Points on a hilly landscape, in no order, each with its height.
A ball rolls from a point to the lowest of its 2 nearest points, and stops where none of them is lower. Distance is the straight distance between rows; heights are no part of it.
zudop: [ -7  42  37   2  20 -24 -31 -18 -19 -23  31  17 -11 -34 -26  -7 -19   3
 -14  -2  -3  -5]  h=6.22
pere: [ 23   8  -5 -40  18  10  10 -33  -8 -18  14 -15 -12 -10 -30  -9 -24  20
 -15  13   6   9]  h=4.56
roz: [ 40   5 -31 -29   2  14  -3 -59  -5  28   9 -33  -7   6  -2 -26 -12  16
 -20   8   8  20]  h=2.90
zup: [-40   8 -30  48  11 -25  19 -39 -29  19   2  23 -17  29  45   4   8   6
  19  13  -5 -25]  h=5.45
Sogi: [-10  49  41  43 -28 -28 -30  34   2 -13  23 -28 -18 -22  -7   6   6 -12
  44  23  -1  11]  h=3.44
ral: [ -2 -54  -2 -30 -42   5  25   7 -11 -14   8   8 -63  -5 -31  11   4  -1
 -42   3 -12  33]  h=2.21
bes: [-20  29  26  48 -26 -36 -25   6   3  15  14 -10  -4 -11   0   1  19 -17
  29  24  -1   0]  h=2.88
doluf: [ 17   7  27 -25  14   2 -38  -7  33  13 -50 -14  49 -17 -23  -6 -22 -11
  -6  11 -25 -15]  h=2.40
narib: [ 37  21  14 -25  21  11 -25 -49  -8  -3   5 -13  20 -11 -24 -24 -31  18
 -24  -1   8  15]  h=4.34
siro: [ 20  -6 -31 -15  20  34  35  -8  10 -12  -4 -21  35  23  27  -4 -10  28
  15   1  17   5]  h=2.03
buko: [ 36  18  -9 -13  -2  34 -13   0  27 -16 -20 -49  35  16   7  -7  22   2
  27  19  14  12]  h=2.92
gef: [ -1   7  37  20 -20   4 -11  44  10 -41  17 -23 -10 -20 -10   9   8 -13
  15  -1 -12   2]  h=4.30
komup: [ -4 -30  14 -13 -60  -7  15   6 -16  -2  26   3 -57 -23 -10  10  13 -21
 -35   3   2  18]  h=2.65
Meso: [ 17 -40  15 -20 -49  15   6  37   9   9 -21 -45  26  -9 -18 -11  18 -22
 -17   9 -15  20]  h=2.24
Godi: [ 33  38 -19 -18 -36  -6 -70  -7  38  50 -37  31   5   3  -6 -19  21 -39
  19  -9  14 -13]  h=3.95
dubo: [-19 -54 -40 -13  -9 -15  29  10  -4  75 -33 -19  19   9  11   7  21 -12
 -20 -22   9 -11]  h=5.77
dak: [-20  -6  34  26 -38 -28  -8  12 -12 -11  32   9 -41 -34 -31   4   2 -16
 -16   3 -14   8]  h=4.82
kez: [-14  62  10  52   3 -27 -43 -23 -20 -16  21  16 -10   4  13  -7   6   7
  37  23  16   8]  h=6.55
Dusu: [ 41  44 -16  -2  -1  17 -59 -10   5   9  -9   2   6  12  23 -12  24 -13
  19  10  37   3]  h=3.81
nerot: [-25 -19 -11  -7  20 -13  39  10 -19 -37  22  35 -78   4  -2  19 -10  -3
  -2  28 -13   9]  h=5.03
faf: [  4 -77  -5 -17   7  13  55  27   0  -1  -2   7  18   6 -22  -8 -27  35
 -30 -39 -23  35]  h=4.29
Dofe: [-28   4 -40  24   0   8   1   0  10  26 -28  -4   7  24  24  12  44 -21
  27 -11  17 -23]  h=3.16
vufu: [ -4  28  55  16 -53 -53 -22  18   5  24  22   0 -11 -44  -3  -1  11 -38
  12   3 -20   7]  h=0.70
muf: [-10  15 -22  14  15  20 -16   4  21   0 -35  -4  25  19  16   7  38  -5
  27  -2  23 -11]  h=3.47
tepa: [-11   9  18  25  22   8  -4  22  13 -22 -11 -12  34   1   6  16  13   0
  22  -5  -5 -20]  h=3.59
redub: [ 12  10  31   2  37   4 -28  -1  17  -4 -37   3  50 -14 -11  -2 -16   5
 -14  -6 -21 -22]  h=2.94
Bem: [-18  44   8 -11  27 -23 -16 -30 -33 -25  31  29 -35 -20 -22   4 -11   7
 -11   6  10   4]  h=6.11
Bizod: [-39 -47  -4  24  -4 -12  30  -9 -26  13  25  30 -57  10   5  11  -4  -1
 -20  -5 -20  -7]  h=5.31
lalut: [ 47  40  21 -21   6  -2 -59 -32  -2  18  -7   1  23  -6  -7 -25 -11   1
 -21   5  15  11]  h=4.09
Muv: [-21 -26  -7  16 -17  11  13  39   8   4 -17 -18  13   5  11  20  46 -24
  15   0   3   0]  h=2.12
fituf: [ 28   4   3 -15   1  37  14   7  13 -33   1 -41  28   8   3   3   2  18
  15   8  11   1]  h=2.56
toz: [ -9  17  15  35  12   7   9  23   4 -52  20  -7   1  -2  16  19   7  14
  38   7  -4 -12]  h=3.23
rula: [  8 -45  29 -11 -34  20   9  29   1 -30  -2 -13  -7 -15 -22   0  -3   2
 -28  -9 -11   9]  h=3.48
riz: [  0 -10 -33 -24  41  27  64   7  13 -25  11  12  21  24  21   9 -45  42
  10  -3   9  -6]  h=2.05
gusi: [-26 -13  -6  -7  51 -10  36 -20 -13 -19  14  37 -37   5   3  17 -35  22
  -9  -1 -12 -24]  h=4.94
larus: [  2 -47   2  -2 -27  12  17  30  -2  20 -19 -21  18  -2  -2   5  27 -17
  -9  -5   5   0]  h=1.45
filuv: [ 19 -39 -16 -28 -17  37  45   8   4 -27  19 -33  -3   6  -6  -4  -5  20
   3  10   0  27]  h=0.93
kavov: [-48 -31  -6  32   1 -26  38  -2 -31 -15  26  49 -69  17  -7  11  -9  -2
  -5  20 -23   3]  h=5.18
Nuzur: [-16   3   0  -1  20  14  -9  21  31   3 -43  -7  53   9  -6   6  17 -19
  24 -12   6 -13]  h=3.62
mosi: [  8 -18 -47 -13  42  18  55   0   9   7  -6  -2  43  43  40   5 -33  38
  12 -13  15  10]  h=1.32
luv: [-11 -24  11  11  58   7  29   0  -7 -11  -8  25  29  -5  -3   4 -25  41
 -14 -27 -13 -27]  h=4.14
Pemi: [ -5 -61  -1  11  -3  10  44  53   3 -23 -16  25  19  -4  -6   5 -10  26
 -23 -49 -15  29]  h=4.04
Sazi: [-12   0  13  25  57   8  18  19  17 -22 -18  21  59  -8   0   1  -9  27
  10 -26 -13 -23]  h=3.77
Sinal: [ 18  55 -39 -38  -9  -5 -21 -39 -39   9  20  26 -39  13  22 -16  -1   4
 -16  -2  31  14]  h=5.94
varot: [-12  18  42  54 -16 -10 -27  48  15 -28   5 -18  -8 -19  -9   0   3  -3
  42  23 -23  -2]  h=3.91
kana: [ -4   4  -1   9  27  26  34  15  -2 -50  14  11   4   9  17  20  -2  18
  23   1   2 -15]  h=2.89
nugob: [ 28 -17 -11 -28 -20  24  30 -19   2   1  11 -50   3  -2 -11 -14  -3   7
  -3   9  -2  16]  h=1.72
vepa: [  6 -55 -17 -22  12  20  55   8   2  18   5 -18  29  12 -11 -11 -22  30
 -15 -19 -13  20]  h=4.53
makag: [-27  20 -18  44  -8 -38  -2 -41 -26  25  22  28 -27   6  28  -7  11   2
   9  10   5 -17]  h=5.58
zir: [ 39  14 -20  -8   8  17 -42 -26   2  25 -28   3  21  14  11 -16  13   4
  -4  10  19  -3]  h=3.54
Lur: [ 18  56 -21 -11 -21 -23 -33 -33 -31  31  28  34 -26   3  24 -18  20  -5
  -6 -13  26   9]  h=5.85
Buver: [  7  16  -7 -29  -7   1   0 -21 -18 -15  29 -10 -33 -15 -10   3  -5  -1
 -14  15  27   6]  h=4.75
bitad: [ 10   1  56 -12 -57 -39 -19  20   2  15  15  -4 -15 -43 -19   3   4 -44
 -27   0 -16   3]  h=1.94
Sis: [ -3   5 -23 -19  10  29 -37   0  35  25 -59  -4  51  22 -13  -1  11 -25
  17 -13  14 -10]  h=3.30
toti: [  9  30  28  14  22  -6 -24 -14  -2 -15   3   2   6 -14  -2   5 -11   0
  -5   0   0 -14]  h=6.34
mufi: [ 41  46  30 -22   1  -2 -68  -4  24   9 -28 -20  35 -18  -5  -8 -10 -14
   1  13   5   9]  h=3.84
biset: [-19   8  44  42 -59 -50 -19  34   8  18  18  -6 -12 -19 -13  -5  11 -23
  28  25 -20   8]  h=2.06
muve: [ -4   9  44  21 -43 -11 -22  40  -5 -30  32  -9 -42 -28 -19   0   7 -23
   2   4 -11  14]  h=4.58
fedef: [ -5  56 -21 -33  25 -11 -10 -40 -30 -15  21  25 -47   5   2  -4 -10  -1
  -8  18  24  10]  h=6.02
Geda: [ 31  26   0 -17 -20  11 -38  12  30  -1 -34 -47  24   3  -2  -1  19 -19
  18  19  17   2]  h=3.24
Pabo: [ -5 -13 -20   2  24  29  57  32   9 -44  13  15  30  14  29  14 -13  27
  22 -13  13  -2]  h=2.55
lun: [-51 -18 -29  36   7   0  14  38  10  13 -29   0  27  19   4  16  41 -26
  37 -15  11  -9]  h=2.69
lumu: [-30 -40 -18  12  -8 -10  22   2 -12  59 -14  -3   0   7  23  14  24 -12
 -24 -16  -7 -23]  h=5.61
Pob: [  3 -34  33   2 -62   0   1  31   1  -9   5 -19 -25 -15  -7  12  17 -22
 -30  -3 -13  18]  h=3.08
retez: [ 15 -26  33 -23 -47 -22   1   5  -4  26  14 -11 -16 -37 -26 -10   4 -21
 -46   1  -5   4]  h=2.64
Bagaz: [-19 -27  -9 -18  52   8  57  14   7 -33  15  50 -17   3  -3  12 -45  39
  -6  -8 -20 -20]  h=4.72
memu: [ -3  60  29  48  28 -21 -47 -17 -12 -15   5  16   8  -4  -5  -7  -6  10
  20  11   0  -6]  h=6.45
fov: [ 37  48 -13 -19  -7  14 -46 -27 -12 -20  18  -4 -10   8  25 -10   9   5
   5   4  41  17]  h=4.03
Tes: [ 44   9 -35 -16  -8  10 -19 -41  -8  37 -11 -13  -4  15  21 -17   3  12
 -14  -1  21   5]  h=3.25
vab: [-11  15  32  36  55   2 -22   1  19 -10 -30  23  51 -13  -9   3 -12  13
  10 -11 -27 -28]  h=3.38
Tazu: [ -4 -52  28   7 -12  15  22  48  -3 -22 -13   5  14 -13 -12   0   1   8
 -31 -31 -26   8]  h=3.79
teran: [-15  43   5  11  -3 -35 -18 -43 -28  19  27  26 -24 -15  10  -7  10  -3
  -8  -8  16   2]  h=5.73
muza: [-50 -16 -23  16  38 -18  47 -18 -20   5  21  34 -39  37  26   9 -30   5
   1   0 -15 -25]  h=5.15
kikos: [-34  -3 -41  18  24 -13  38 -22 -25  13   7  18 -36  51  55  10 -14   5
  13  -5  -5 -25]  h=5.30
Sudev: [-17 -46   2   2  50  10  46  26   2 -20   7  44  20  -8  -6   4 -41  40
 -16 -42 -14  -8]  h=4.45
mizev: [  7  21 -25 -13 -17   5 -47  -8  35  40 -43   3  19   5  -2  -3  25 -33
  11 -10  13 -20]  h=3.66
setav: [-38  16  13  42  49  -7 -37 -17  21  20 -38  36  47  11 -13  -5  -2  -2
  16  -4 -23 -27]  h=3.83
fev: [  9 -46 -49 -25 -15  -2  24  -6   1  69 -22 -41  15  21  13 -11   5   7
 -14  -7   1  -7]  h=5.92
Tig: [ 28 -13 -31 -41   0  16  30 -43   1  13  31 -48 -19   1 -22 -23 -15   5
 -10  11 -17  27]  h=2.36
Mis: [ 10  15   7 -25   4  19 -55   3  49  12 -60  -9  49   8 -19   1 -12 -26
  15   0  -8 -13]  h=2.93
Dapo: [-37 -53 -17  12 -14 -19  28  -6 -26  47  16  15 -33  14  25  12  10  -9
 -24  -9  -7 -10]  h=5.46
Bimus: [ -9  -1  -8 -25   0  -7  25  -3 -27 -30  35  10 -62  -5 -11  18  -1 -13
  -8  21   9   2]  h=4.90
gomuk: [ 51  41  -5 -25 -27   4 -57 -17  24  17 -21 -37  27   2   3 -22  13 -20
   9  15  20  16]  h=3.52
som: [ 12 -41  -7 -34 -16  16  35  -2  -6 -25  22  -3 -37   0 -23   4 -11  10
 -13  17  -5  22]  h=1.67

Two balls start at each pair of points below. Name the first point that both come to, or write none.
Lur, pere | none
faf, lumu | none
Bizod, Bagaz | none

Where does a ball stop that starts at each point below?
fov | filuv
gef | vufu
fev | mosi
